Points on a hilly landscape, in no order, each with its height.
A ball rolls from a point to the lowest of its 2 nearest points, and stops where none of them is lower. Distance is the straight distance between rows; heights are no part of it.
<1115>: [155 160 148 105 121 126 133 104 170 135 120 153  57 121  97 139 154 135
  77 176 191 184 136 110  78 105 142 179 143 183 128 128 155  84 115 160
  82  95 144 160  70 108  98 182 146 136 127 162 173  88  64  99 118]  height 485
<873>: [136 107 154 129 102 140 144  78 129 121  86 158  51 190 123 158 150 178
 137 185 202 152 147  95 100 132 111 164 115 147 148 167 133 132 148 118
 128 125 100 170  94  86 101 149 142 122 141 189 135  63  85 120 113]  height 443
<308>: [123 157  54  70  88  73  85 130 145 118 175  65 160 131 107  84 107 112
 142  86  66 105 145 136 104  91 154 101 121 123 138 120  72 130  90 131
 116 109 125  98 178 106 112 104 138 123 101  99 104 113 135 164 144]  height 203
<281>: [106 110  84 109 143  91  87 133 140 138 141  94 163 130 139 100 112 101
 148 115  70 107 174 115 132 111 132  96 159 135 142 105 110 157 135 104
 146 104  92  96 151 125 133 112 141 104 112  94  99 141 138 161 114]  height 102
<1009>: [145 128 190 183 147 185 162 149 123 131 126 134 169 102 147 155 175 133
  99  96 170  82  65 130 158 180  98 122 117 127 132 146 146 110 128 141
 119 178 190 159 114 211 167 154 103 109 158 160 106 147 173  50 179]  height 392
<506>: [139 140 121 132 105 154 139 143  74  77 149 152 107 134 107 115  62 168
 181 114  84 140 131 170 123 126 146 134 136 136 133 102  86 118 140 117
 122 172 107 149 151 108 108 131  81 158 121 105 156 108 101 144 105]  height 437
<878>: [103  57 147 156 132 127 145 141  79 117 148 147 123 119 136 122 100  52
  78 144  70 154 145 120 191 126 110 105 122 118 101 105 150 167 161 164
  97  99 146  43  98 112 152 145  80 170 109  77 144 169 155 140  75]  height 206
<900>: [146 152 113  89  92 125 124 123 114  97 151 122  96 122 100 116  94 161
 143 133 115 164 114 155  99  88 153 153 110 150 124 151  96  95 103 138
 100 145 127 144 133  97 103 147 110 173 116 117 169  89  95 142 139]  height 334
<2>: [118 121 113 141 141 121 120 138  86  73 183 153 125 106  94  95  57  87
 154  96  27 157 180 151 148 107 138 110 170 152 116  61 103 132 147 144
  99 135  98 106 154 100 123 135  79 117 103  69 140 161 133 156  48]  height 397
<129>: [ 94 179 121 114 108  55 122  90 130 155 125 112  96 110  93  97 149  33
 157 122 135 182 126 109  89  77 151 131 134 122 112 124 139 101 124 168
 100 102 171 145 118  76 114 111 154  93 115 120 147 108 132 180 127]  height 230
<544>: [112 169 108 130 176 124 110 113 152 133 130 130 139 102 120 120 124 116
 184 123 115 150 160 133  98 116 141 129 192 150 140  90 133 112 126 101
 135 108  94 169 138 128 119 111 157  75 126 127 144 137  99 154 104]  height 44
<107>: [ 88  91  87 154 184 101  90 128 134 164 137 106 171 133 148 117 129  69
 149 114  77 112 181  99 152 116 113 100 184 114 138  87 132 190 138  86
 166  93  68 100 140 143 155  97 152  76 106 113  84 171 156 161 104]  height 130
<81>: [104 186 130 144 119 106 149  69 126 143  88 127  98 144 108 136 141 128
 196 147 168 149 137 109  72 124 141 148 153 116 129 137 130 137 144 123
 138 129 103 190 131  88 104 102 158  80 137 171 140  60  96 175 121]  height 41
<77>: [118 156 137 110 125  80 139 128 145 160 139 129 115  79 114 102 147  43
 106 130 139 168 105 116 112 103 144 141 119 126 104 110 163 103 122 181
  94  89 210 104  97 110 129 124 129 135 119  86 161 147 136 136 140]  height 619
<1228>: [138 157 151 152  88 135 148 142  98 121 100 120 147 171 132 139 114 167
 164  69 127  51  84 146 134 171 113 107 100  55 149 153  84 149 138  97
 191 183  96 138 210 151 130  92 124 142 140 163  84  85 157 129 191]  height 92
<736>: [133  74 149 142 136 130 127 136 153 170  98 134 142 133 186 156 173 124
  82 146 172 101 117  99 154 161 105 120  92 107 116 148 173 161 132 129
 142 104 174  88  84 143 150 131 143 150 136 134 104 155 169  86 151]  height 189
<59>: [154 100 135  96 166 144 119 171 183 146 129 151 137 104 163 126 129 132
  36 160 151 129 156 128 122 129 128 141 132 173 131 112 180 100 122 141
 107  72 142  99  88 162 130 189 131 154 124 106 140 174 113  64  93]  height 99
<332>: [127 135  85  69 123  88 103 149 188 148 146  80 192  72 154 115 157 125
  90  99 146  90  73 126 115 125 129 127  65 117 108 123 138 139  89 156
 137  87 200  84 131 146 143  97 153 133 136 103 114 156 141 131 169]  height 597
<44>: [160 144  66  71 102 132  79 158 151  81 178  91 159 121 132 101  78 205
 147 109  80  91 132 165 100 109 157 129 122 152 147 128  71 116  88  98
 134 138  91 130 171 140 104 134 117 155 115 124 127 117 109 128 140]  height 171
<697>: [120  84 130 137 100 133 136 149  88 125 111 136 129 169 149 130 108 141
 141 120  97  94 126 134 168 154 109 106  99  81 133 141 116 175 146 111
 160 147 113  87 143 125 138 117 115 163 126 117 105 124 162 138 135]  height 248
<673>: [123  59 128  92  86  97 141 131 115 144 130 117 120 132 147 133 139 113
  57 146 133 125  99 109 155 117 108 111  43 101 108 164 150 165 140 166
 115  86 180  45  94 101 146 128 113 180 130  99 133 140 157 123 155]  height 129
<893>: [123 178 102 127 161 120 105 143 174 133 149  89 203  65 144 103 132 120
 152  88 126 102 100 154 108 149 145 136 142 149 128  91 125  93  99 128
 140 136 170 145 150 164 135 108 144  95 152 119 118 153 116 128 143]  height 547
<960>: [111 207 113 165 171 120 123 125 143 124 159 103 179  66 116 104 119  82
 190  72 121 135 102 164  92 142 157 141 157 145 119  74 118  80 113 138
 124 153 175 184 159 147 130 103 138  73 151 120 138 141 112 141 123]  height 535
<153>: [153 140 106  78 126 134  96 130 158 106 135 120 107 117 118 120 111 181
 126 152 121 149 149 146  97  88 148 146 152 176 140 139 111  87 102 117
 118 122  90 143 121 121 103 166 136 150 115 133 151 103  82 126 116]  height 340
<23>: [139 142 146 142 189 189 118 111 162 118 104 149 127 133 135 158 147 187
 152 157 167 134 152 131 108 176 123 133 174 166 149 108 137 109 125  91
 135 140  85 188 124 171 120 146 160  84 139 173 134 126  85  93 115]  height 280
<830>: [106 132 106 134 170 105 111 111 124 131 138 140 130 123 107 112 111  85
 168 130  77 159 185 118 123  98 133 115 188 143 134  95 131 140 148 104
 132  99  71 130 137 114 128 115 142  80 109 100 135 151 131 164  91]  height 70
<94>: [134  91 182 211 157 205 156 139 101 158  98 158 128 150 156 178 171 111
 117 127 142 110 128 111 186 168  88 113 173  89 131 143 152 152 137 100
 143 157 126 143 119 174 157 135 128 107 110 160 102 171 175  94 125]  height 359
<1172>: [164  90 105  83 126 165 105 183 134  57 178 116 153 110 152 114  72 223
 105 107 108  80 111 186 139 131 133 130  88 146 125 117 100 124  99 115
 134 157 127 120 160 162 130 138  91 173 137 125 122 158 129  82 132]  height 184
<892>: [141 120 182 169 102 154 162 117 114 149  65 149  94 185 141 168 165 156
 134 129 205 103  86 107 148 173  95 126  84  87 136 185 133 141 151 122
 162 161 140 159 127 129 137 125 140 146 154 177 105  88 150  98 175]  height 401
<1054>: [ 96  52 128 122  89 107 141 137  87 125 139 120 130 139 137 128 109  88
  82 134  88 129 118 121 185 135 102  96  69  87 104 136 127 175 154 159
 114 104 162  29 115 104 150 124  99 185 119  83 129 141 162 148 128]  height 169
<859>: [139 112 193 205 130 192 171 122  98 161  67 167  97 183 144 184 175 121
 127 134 180 119 111 102 172 177  90 117 132  85 134 170 147 148 154 107
 153 164 131 158 117 145 145 136 130 118 133 167 107 121 164  95 155]  height 378
<493>: [116 156 161 164 157 120 152 119 137 181 133 150 125  86 137 130 155  48
 116 148 163 158 104 104 127 149 142 151 139 125 110  99 177 121 144 160
 108  97 200 129  90 129 144 115 127 103 137  97 158 157 131 119 137]  height 627
<707>: [118  91 141 163 178 157 142 106 110 139 115 178 110 149 134 149 138 104
 149 170 113 170 191 101 157 130 113 115 183 116 132 119 158 169 159 102
 133  98  56 126  99 132 139 120 138  86 110 121 138 160 143 135  81]  height 134
<662>: [145 211  89 100  77  89 111  93 161 117 130  80 112 123 118 131 127 164
 158 127 152 139 112 132  62  90 154 172 117 147 118 170 103 108  82 129
 122 134 123 185 137  98  97 124 164 128 127 189 136  33  97 170 142]  height 279
<465>: [112 127 102 110  88  71 128  90 116 141  87 109 127 195 140 118 125 145
 169 138 121  84 177  96  99 109 140 119 143  98 161 158 107 169 150  89
 167 124  41 125 157  93 102  95 140  93 121 163  82  65 132 178 126]  height 116
<1028>: [108  81 158 202 153 162 157 148  62 131 141 172 123 123 140 139 115  57
 113 134  87 147 131 116 197 147 109 130 150  98  99  89 161 168 150 142
 118 124 148  90  94 127 153 129  83 136 117 106 142 190 161 138  74]  height 232
<910>: [132 123  85  45 143  85  83 145 196 149 121  83 153 103  95 101 140 108
  44 158 106 139 196 115 123  60 134  94 169 187 127 133 133  87 109 135
 115  71  93  84 113 141 117 152 165 122  99 117 104 162 114 138  93]  height 326
<248>: [107 138 110 115 158  99 100 141 158 143 149 108 160  78 128  99 121  68
 128 103  98 137 140 129 122 114 135 126 154 140 121  80 142 119 119 133
 126  93 161 106 129 136 134 122 137 108 120  83 129 172 132 150 113]  height 294
<632>: [124 180 101 134 148 136 118 106 126 113 121 128 133 137 115 126 101 171
 217 124  97 123 157 140  80 127 155 127 185 139 148 104  99 123 129  84
 150 147  63 188 166 120 106 107 152  89 126 154 137  86  94 153 118]  height 82
<27>: [127 140 122 144 112 125 124 134 117 136  90 118 151 178 150 132 120 163
 180 100 111  55 136 128 122 154 129 104 141  77 163 136  97 164 134  76
 196 166  66 135 188 141 120  93 141 121 126 159  77  88 147 135 162]  height 37
<413>: [139 162 159 158 151 158 140 136 161 128 128 121 181  96 142 137 170 157
 123 113 182  90  52 137 117 176 127 130 103 140 126 146 137  93 122 146
 130 167 180 167 117 194 153 138 136 115 175 155 117 122 125  69 182]  height 364
<312>: [137 151  92  84 141 121  88 149 191 135 133  91 177  89 154 115 135 157
 118 119 138 103 118 140 109 130 141 135 130 157 137 118 134 104  90 117
 145 108 143 128 134 153 125 127 154 131 136 123 121 144 111 121 138]  height 559
<446>: [105 121  75  82  87  41 102  93 136 152 112  74 144 168 130 101 135 109
 129 136  97  94 183  87 112  78 136 105 140 124 148 162  98 157 139 111
 144 103  83  96 160  84 117  92 142  93 109 136  79  95 138 185 126]  height 147
<998>: [168 152 122  98 158 155  99 154 207 130 137 125 140 106 152 139 144 198
  65 143 202 123 113 134  92 150 148 168 120 189 137 114 147  58  91 134
 119 101 142 161 111 167 120 187 160 141 148 160 140 122  73  64 128]  height 240
<746>: [118 167 122 118 106  92 145  71  85 124 110 139  67 153  69 128 113 114
 181 154 102 190 171 117  88  71 151 126 167 138 130 142 113 109 150 129
  96 126  75 169 135  68  95 119 138  97 106 148 158  69 101 185 103]  height 321
<62>: [ 96 150 116 142 170 104 128  72 119 140 122 155  96 132  86 128 133  90
 194 146 113 193 195  96 100  93 132 124 196 130 137 107 139 141 158 111
 124  80  51 158 136 104 122  98 161  49 119 131 148 132 129 174  96]  height 93
<763>: [153 139 135  88  94 113 127 106 142 116 130 135  62 135  86 131 136 150
  75 170 158 181 135 128 101  68 147 164 117 175 127 171 128  82 109 154
  82 118 121 139  83  88  96 177 125 174 123 146 168  85  84 116 128]  height 472
<184>: [113 129 105  78 108  70 117 133 165 154 151  92 151  78 123 104 155  69
  82 108 130 129  93 117 121 101 132 126  76 113  98 120 141 135 103 182
 105  78 215  69 116 120 138 107 140 141 119  82 131 153 147 143 157]  height 608
<978>: [101 119  72  75  79  47  99 111 130 146 143  59 155 150 127  90 126  99
 114 103  76  92 153 102 123  95 139  94  99 104 130 143  82 164 121 138
 134  95 123  69 171  92 128  95 135 124 109  99  83 110 149 175 149]  height 173
<360>: [132  87  96  60 108  95  95 148 173 138 133  85 167 113 168 123 146 157
  71 123 137  86 108 117 137 118 120 112  59 119 120 152 135 159 104 133
 145  88 159  69 121 140 139 121 144 158 128 111 100 149 150 116 158]  height 583
<1182>: [130 131 105  99 125 111 113 147 113  70 190 127 124  89  74  79  64  82
 119  97  38 159 171 172 133  80 148 110 159 158 106  77  97  98 119 165
  81 129 135  96 156 108 103 145  85 142  95  62 144 162 124 143  69]  height 380
<250>: [130 124  95 116 127 129  97 167 153 115 138  94 200 115 159 116 125 173
 140  81 100  44 105 162 139 163 123 109 113 108 143 115  99 151 103  98
 177 156 132 112 185 178 141  92 134 126 138 135  78 146 153 110 166]  height 282
<1079>: [153 100 118  72 136 132 117 175 171 117 155 130 132  86 142 108 115 140
  28 138 129 133 123 150 122  96 132 143 101 159 121 127 153  99 111 159
  99  86 161  83 103 151 124 180 106 185 123  91 151 169 121  77 116]  height 133
<261>: [121 204 153 178 169 149 153 113 123 124 138 134 157  84 111 124 131 108
 180 112 144 145  89 147 102 157 151 144 158 148 113  97 128  84 136 144
 113 167 171 200 133 152 133 117 119  86 157 132 158 125  98 125 132]  height 523
<773>: [153 154 122 102  68 129 155 136  86  78 169 134  70 118  70 117  83 129
 119 127 122 203  89 175 108  78 144 157  90 140 109 143 101  87 102 169
  63 152 159 138 122  84  97 154  82 201 114  96 193  98  93 133 144]  height 302
<894>: [ 97 146 168 225 140 157 172 118  48 150 108 180 106 150 103 145 128  57
 176 112 114 164 103 101 165 158 121 136 151  72 109 102 144 155 163 127
 139 155 130 148 127 114 144  94 108  97 135 115 141 148 150 169 114]  height 146
<791>: [148  93 139 139 189 196 119 126 153 112 105 168 118 161 152 157 137 188
 151 160 144 128 191 130 135 160 108 121 181 157 149 115 146 137 132  78
 140 131  50 156 124 166 127 148 156  96 115 161 123 142 115  95  88]  height 298
<20>: [ 86 110 123 153 150 102 109 136 127 158 147 111 162  95 147 113 138  50
 128 100 103 117 122 112 155 139 121 128 129 102 108  85 140 162 126 138
 139 106 174  81 126 135 154  99 130 118 128  85 112 175 160 150 125]  height 276
<871>: [149  93 167 147 101 158 141 106 124 124  70 154  71 210 139 157 148 201
 139 150 211 109 133 107 131 157 102 136  89 115 143 180 125 140 142 101
 161 151 100 173 122 110 122 144 149 149 147 192 105  75 120 104 144]  height 424
<1107>: [152 102 125  95 166 162 102 132 165 106 121 151 106 134 142 135 122 183
 115 168 135 139 182 134 116 123 129 133 159 178 146 125 138 106 128 102
 125 111  67 136 106 137 112 173 142 128 117 136 144 126  91 102  88]  height 319
<732>: [112 109 127 136 125 120 125 117 120 152  79 127 132 176 155 135 143 140
 166 133 132  92 158 109 135 143 118 113 143  94 153 148 130 174 144  88
 181 140  69 127 143 122 126 103 147 106 125 153  87 106 149 144 135]  height 81
<192>: [ 98 134 138 198 165 146 122 139 104 149 135 119 185 107 140 130 146  82
 154  80  96  91 119 131 161 159 112 126 168  98 133  90 126 150 123 110
 167 167 135 131 160 168 154  95 123  87 135 129  88 177 168 131 130]  height 182
<562>: [159 106 101  84 105 149  95 155 134  87 157 114 132 147 148 117  84 230
 137 128 116  92 122 155 120 121 144 129  94 140 144 152  85 125 103  95
 149 152  88 136 156 136 119 142 122 177 131 140 123 108 114 107 146]  height 117
<833>: [148  89 148 146  97 172 168 154  60  82 128 175  72 175 122 136  71 172
 138 149 135 162 111 152 155 132 114 128  98 122 133 141 112 128 159 117
 119 172 114 138 112  97 120 155  78 200 144 118 160 109 110 119 121]  height 176
<267>: [148 142 132 121 179 168 104 131 198 144 113 134 144 117 155 149 160 176
 106 157 194 118 145 123  99 174 128 147 155 179 144 105 159  86 107 107
 134 110 115 162 111 172 124 163 171  96 142 165 126 139  85  80 119]  height 261
<1094>: [ 79  85 140 202 146 131 129 133  78 160 143 134 147 126 143 131 135  24
 126 108  84 127 126  98 184 145 109 126 143  81  95  79 145 186 144 133
 142 115 147  73 116 132 157 104 117 122 119  97 111 184 179 163  98]  height 255
<66>: [122  98 151 153 128 160 149 170 109 116 152 121 177  89 149 148 146 128
  87  79 118  62  67 164 184 178  95 122  81  95 108 108 133 148 114 151
 133 169 203  89 149 183 166 106  95 139 148 139  96 175 189  90 161]  height 265
<711>: [124 124 143 157 128 143 114 148 145 140 100 105 191 123 163 145 165 158
 134  79 133  45  92 139 150 171  93 103 118  93 147 155 118 139 116  98
 179 172 131 132 177 191 158 107 144 113 142 160  66 130 177  97 186]  height 244
<1025>: [139 164 153 144  97 145 152 140 119 107 128 110 169 124 124 136 136 173
 150  66 144  56  38 160 125 171 114 113  65  84 131 162  91 130 120 136
 165 197 148 154 193 176 150  96 128 127 161 159  97  97 150 108 205]  height 156
<598>: [ 86 143 138 189 118 112 149 115  55 135 136 154 103 146  99 113  94  47
 190  83  83 164 117 115 147 144 138 126 135  80 109  81 120 149 154 138
 119 136 135 114 150  85 131 101 111 106 130  84 132 134 153 190 104]  height 177
<1000>: [115 106 154 133 134 120 153  95  94 141 110 169  74 144  97 137 127  88
 128 178 113 195 166 108 139 102 124 114 156 136 125 139 153 130 174 143
  99  98  96 118  90  80 121 142 112 119 115 104 169 129 119 153  93]  height 190
<1027>: [104 147 139 114 113  77 137  80 121 152 106 136  74 123  78 120 149  61
 133 160 129 186 161 100 108  71 139 125 157 140 119 143 146 110 145 156
  93  98 127 134 100  72 107 121 141  96 113 127 156 116 121 168 110]  height 212
<913>: [145  94 133 122 125 152 112 146 132 115 108 133 129 162 163 133 117 202
 147 135 138  86 131 142 140 149 121 116 117 123 143 156 116 136 126  91
 165 157  95 140 143 143 130 133 137 153 134 147 107 118 134 102 140]  height 51
<251>: [128 106 149 148 104 157 154 164  89 107 128 138 136 135 137 141 113 154
 127  90 118  85  72 159 170 172 101 120  79  82 120 131 113 151 133 131
 149 177 160 107 156 148 149 103 101 160 145 130 109 140 163 114 161]  height 290
<488>: [148 159  57  61  79 106  87 146 141  77 200  82 149 120  96  93  79 154
 139  90  57 108 134 171  96  94 164 123 120 139 135 123  51 114  76 125
 101 129 114 116 183 118  97 119 113 151  93  98 128 115 121 149 138]  height 214
<1134>: [128 167  86 123 118 112 108 130 117 106 144 111 153 145 124 101  90 151
 204  95  77  92 143 149  91 130 162 118 150 117 152  99  79 130 119  95
 150 151  92 149 180 115 108 101 133 115 118 121 123  97 118 159 134]  height 121
<1110>: [138  62 118  84 159 122 100 148 185 146 115 119 147 126 174 132 140 128
  49 167 131 119 188 107 148 118 111 104 136 164 132 137 164 134 136 124
 123  69 104  72  84 150 142 174 146 139 106 116 110 167 138 101  93]  height 132
<1249>: [143 128 157 144 115 161 168 142  83 103 132 164  93 133 121 135 106 148
 134 141 154 154  81 150 138 146 130 150 100 126 122 126 128 114 148 144
 110 161 170 149 109 116 128 140  82 175 153 114 172 120 104 103 138]  height 227
<326>: [122  91 159 170 136 151 152 157 108 155 126 140 151 108 163 148 158  97
  87 123 142 102  81 123 178 173 108 129 100  92 109 123 162 153 133 149
 129 137 206  83 103 161 160 116 109 152 140 120 121 173 174  89 151]  height 225
<404>: [134 137 168 176 183 194 144 121 136 141 111 160 135 127 139 159 154 135
 132 150 162 137 132 122 133 173 124 137 169 146 135 112 157 116 137 110
 127 142 125 174 106 172 137 138 134  88 142 148 135 154 112  86 122]  height 299
<41>: [145  99 106  58 134 101  98 150 164 120 139 100 137 109 100  98 115 116
  30 162  80 148 178 133 138  61 137  94 139 178 116 151 120  94 120 154
  97  96 106  61 119 133 117 162 127 168  97  92 125 159 115 121  95]  height 342
<875>: [155  90 132 102 138 158 134 175 136  89 166 128 149  96 156 127 109 178
  74 117 141  99  83 167 146 146 125 142  73 135 114 117 137 121 110 144
 120 136 180 106 128 159 139 135  92 175 146 115 136 170 136  75 141]  height 241
<1105>: [147 177 124 127 105 130 129 122 153 118 128  96 164 122 133 132 144 196
 155 101 172  80  45 148  95 154 140 134  66 105 120 171  98 116 102 140
 163 177 145 174 167 155 138 105 155 134 168 170 113  80 115 115 196]  height 209
<370>: [116 151 126 107  45  73 165  86  68 133 115 122  69 171  83 118 109  99
 148 136 116 173 123 122 115  86 144 133  88 101 119 173 103 117 144 161
  95 139 131 122 133  51 101 120 107 153 118 121 155  68 120 195 138]  height 172
<128>: [100 109 130 151 101 121 145 139  71 115 142 142 119 140 114 112  92  94
 152 104  79 132 122 137 160 148 125 118 113  89 119 102 115 160 148 138
 125 143 142  84 141 104 133 114  97 150 126  86 130 137 145 170 113]  height 210
<1243>: [166 113 111  59 116 127 112 156 171 114 163 119 118 104 133 122 131 178
  33 135 165 138  95 134 113  84 144 155  67 161 130 160 144  95  86 151
  99  93 148 112  98 130 120 171 127 194 130 123 154 134 108  81 146]  height 170
<749>: [111 136 144 174 161 157 112 153 142 139 128 106 210  91 156 138 166 122
 134  77 119  63 109 143 157 170 103 117 153 117 142 119 126 130 111 105
 164 175 149 139 155 209 160 116 129  85 140 151  77 169 171  97 157]  height 213
<1120>: [139  69 151 152 162 167 163 115  85 108 115 194  79 164 120 149 108 121
 132 186  98 190 187 119 165 123 112 101 162 138 131 139 152 150 183 118
 107 111  49 119  89 108 132 152 103 128 105 113 167 138 128 128  59]  height 161
<189>: [126 139 122 161 141 153 142 140  59  75 152 173 112 129  97 115  62 127
 192 108  56 152 161 156 141 131 140 124 171 140 123  72 106 132 157 116
 117 162  87 146 147 107 119 122  77 119 114  96 153 140 122 157  66]  height 415
<111>: [150 209  96 115 111 120 113 116 167 119 145  80 154 102 130 124 129 180
 169 109 156 119  74 155  72 127 159 157 103 136 116 147  97  98  86 136
 141 154 147 188 153 131 116 113 156 132 148 169 139  68  93 141 163]  height 250
<1195>: [141 148 152 134 103 137 177 134  84 106 153 162  77 108  95 115 102 101
 125 137 141 191  85 152 123 119 137 154 110 128 108 112 138  99 144 172
  78 140 194 134 101  92 114 147  73 178 133  87 197 123  98 126 129]  height 264
<265>: [139 201 153 156 156 161 148 100 147 126 120 131 117 112 111 148 136 158
 166 150 176 157  86 138  83 154 152 156 146 157 116 117 123  88 133 140
 114 161 154 217 117 135 114 139 140 112 154 159 165  81  67 116 137]  height 508
<321>: [114 141 138 149 187 124 125 130 176 188 133 143 150  82 151 138 160  55
  88 156 162 144 147 100 125 138 131 140 168 143 124  85 190 125 131 130
 124  63 153 116  84 158 147 130 153  83 126 110 134 192 130 117 115]  height 635
<130>: [103 148 130 149 137 121 149  69 101 141  86 155  88 167 103 143 133 129
 203 152 141 163 177  95  98 121 131 131 172 111 146 132 136 157 163 102
 146 114  46 166 135  92 110  95 153  68 130 159 134  87 118 177 105]  height 71
<17>: [134 112 170 193 158 197 146 156  88 116 115 152 147 126 145 161 141 138
 137 100 106  95 130 144 182 164  92 116 168 111 135 125 126 136 136 100
 147 191 122 152 145 180 155 133  99 112 126 155 101 166 171  96 115]  height 339
<238>: [107 143 149 143 119 115 154  98 107 158  89 145  97 147 123 135 147 104
 164 153 156 150 130 102 119 133 134 140 129 109 128 139 147 144 150 131
 134 124 125 143 107  88 122 112 133 109 135 126 144 106 122 157 129]  height 78
<971>: [148  80 147 136  97 159 152 144  80 100 103 159  79 201 139 141  90 193
 149 144 143 125 133 137 151 139 117 116  98 106 144 165 109 143 152  96
 150 164  85 138 127 109 126 145 111 183 137 141 126  94 131 116 136]  height 120
<1171>: [125 180 107  94  78  72 122  84 126 126 117 101  91 140  90 118 129 121
 155 139 119 159 145 123  79  65 155 145 139 143 129 170 108 103 108 135
 103 127 110 158 131  75  89 123 148 115 108 165 138  56 106 176 126]  height 301
<167>: [139 150 153 153 138 132 135 114 170 168 102 126 151 115 159 150 191 137
 113 144 213 102  82 105 113 172 125 134 100 131 126 152 161 118 123 148
 143 129 182 144  97 149 145 123 157 111 166 158 116 121 126  85 174]  height 338
<768>: [107 120 129 135 169 119 129  77 148 151 107 158 102 132 116 146 164  95
 143 178 148 178 198  89 118 117 113 127 181 133 142 116 165 151 157 117
 125  68  63 132  96 123 131 109 159  58 121 140 139 147 126 152  96]  height 112
<284>: [100 168 114 101  61  49 140  88 102 146 136  98  97 136  90  95 133  50
 157 105 115 167 114 117 105  85 151 130  90  93 112 149 113 116 118 176
 101 119 172 114 148  64 108 105 138 123 110 105 135  90 143 192 143]  height 208
<679>: [136 130 140 100  70  94 135  72 148 121 102 129  55 158 102 146 159 152
 104 181 181 163 143  96  88  81 124 176 123 172 139 185 131 109 126 137
  99 112 115 149  87  79  93 144 142 120 123 187 140  58  82 144 111]  height 457
<92>: [134 112 119  86 134 114 116 142 133  99 153 129 124 100  91  92  96 104
  89 145  70 165 169 155 132  76 139 110 157 168 119 117 123  97 128 150
  94 113 115  91 121 119 111 159 104 155 103  79 155 151 113 132  84]  height 361
<331>: [138 133 169 176 171 175 138 123 164 170 101 146 149 130 161 164 188 124
 100 149 197 113 117 105 130 190 117 133 143 142 135 129 173 123 127 119
 130 131 154 148  91 181 145 144 151  87 141 157 112 156 134  63 154]  height 317
<1102>: [159 177 157 139 147 158 144  96 160 126 123 149  71 125 107 153 143 163
 119 173 199 180 104 118  81 139 144 179 138 173 123 118 133  87 128 150
  96 131 155 205  91 117 101 172 142 132 139 168 177  71  48  99 129]  height 496
<807>: [157  98 180 185 149 212 163 174  79  89 130 153 128 132 144 162 123 163
 101  96 128  88 116 158 198 167  81 120 140 126 128 130 127 119 135 115
 124 205 152 159 135 181 161 165  67 149 140 164 112 167 180  64 121]  height 310
<316>: [107 137  78  75 154  67  77 148 181 151 147  73 160  86  97  81 129  57
  97 109  88 140 176 117 119  74 136  94 172 163 125  93 127 104 110 133
 122  74 130  94 131 136 131 128 161 105 103  90 104 171 132 157 108]  height 311
<201>: [119 114  95  72 132  88  83 142 193 161 118  85 175  98 158 118 157 121
  84 134 139 104 148 103 127 109 117 114 123 146 132 130 147 134 111 127
 143  71 143  85 103 140 134 130 158 124 125 113 100 154 136 131 134]  height 571
<372>: [125  97 118  77  57  88 148 118 104 124 149 107 108 139 112 120 119 123
  89 130 121 137  84 129 134 104 125 122  36  98 111 171 116 151 121 172
 105 110 164  71 129  85 129 116 106 178 123  94 139 118 139 154 164]  height 80
<440>: [ 87 128 100 188 174 109 100 132 115 155 140 107 181 135 138 116 123  71
 180  72  73  93 141 116 138 143 123 118 180  97 145  72 113 176 127  85
 177 140  94 121 176 145 146  80 145  77 122 116  74 165 161 155 123]  height 154
<60>: [140  42 131 103 131 121 102 137 177 155  96 123 137 156 191 148 163 153
  72 158 171  95 162  94 149 143 102 109  97 138 132 160 167 157 130 113
 140  83 134  80  79 133 143 155 156 145 125 142  90 152 160  89 122]  height 160
<450>: [169 135 101  73 118 139  88 147 188 109 157 107 131 108 146 130 128 220
  75 130 178 116  95 131 101 110 147 167  76 166 134 156 124  86  70 135
 122 111 132 149 115 140 120 163 151 174 140 153 139 112  93  91 150]  height 207
<603>: [112 130 169 189 146 171 167 113  69 142  92 185  89 159 115 159 133 104
 168 158 138 170 130 107 155 155 119 130 159  98 124 124 152 154 168 113
 133 139 107 154 104 114 130 112 115 110 130 122 152 133 125 142 108]  height 115
<936>: [153  96 168 158 135 188 161 167  88  89 139 162 111 137 140 142 104 174
 112 128 153 123  93 160 168 159 110 138 105 132 126 127 130 116 142 124
 120 180 165 148 118 146 140 147  79 179 155 133 144 147 131  67 132]  height 268
<1024>: [130 101 126  95  36  82 162 102  76 131 118 120  75 181 106 128 114 134
 102 150 133 151 108 116 139  91 123 130  49  97 125 195 107 136 144 157
 109 128 127  87 125  57 120 121  98 175 137 118 139  89 130 170 151]  height 131

Where does a ball stop that starts at each point below?
<2>: <372>
<746>: <544>
<711>: <544>
<250>: <544>

Call two points neighbours if one is among the 2 nearest of the other. Go from one point of each pair to the other, from neighbour to neighbour, staying as low as possible. Name the highest point that can't be avoided.
<27>, <544>: <488>
<1249>, <372>: <129>
<913>, <81>: <44>
<81>, <544>: <62>
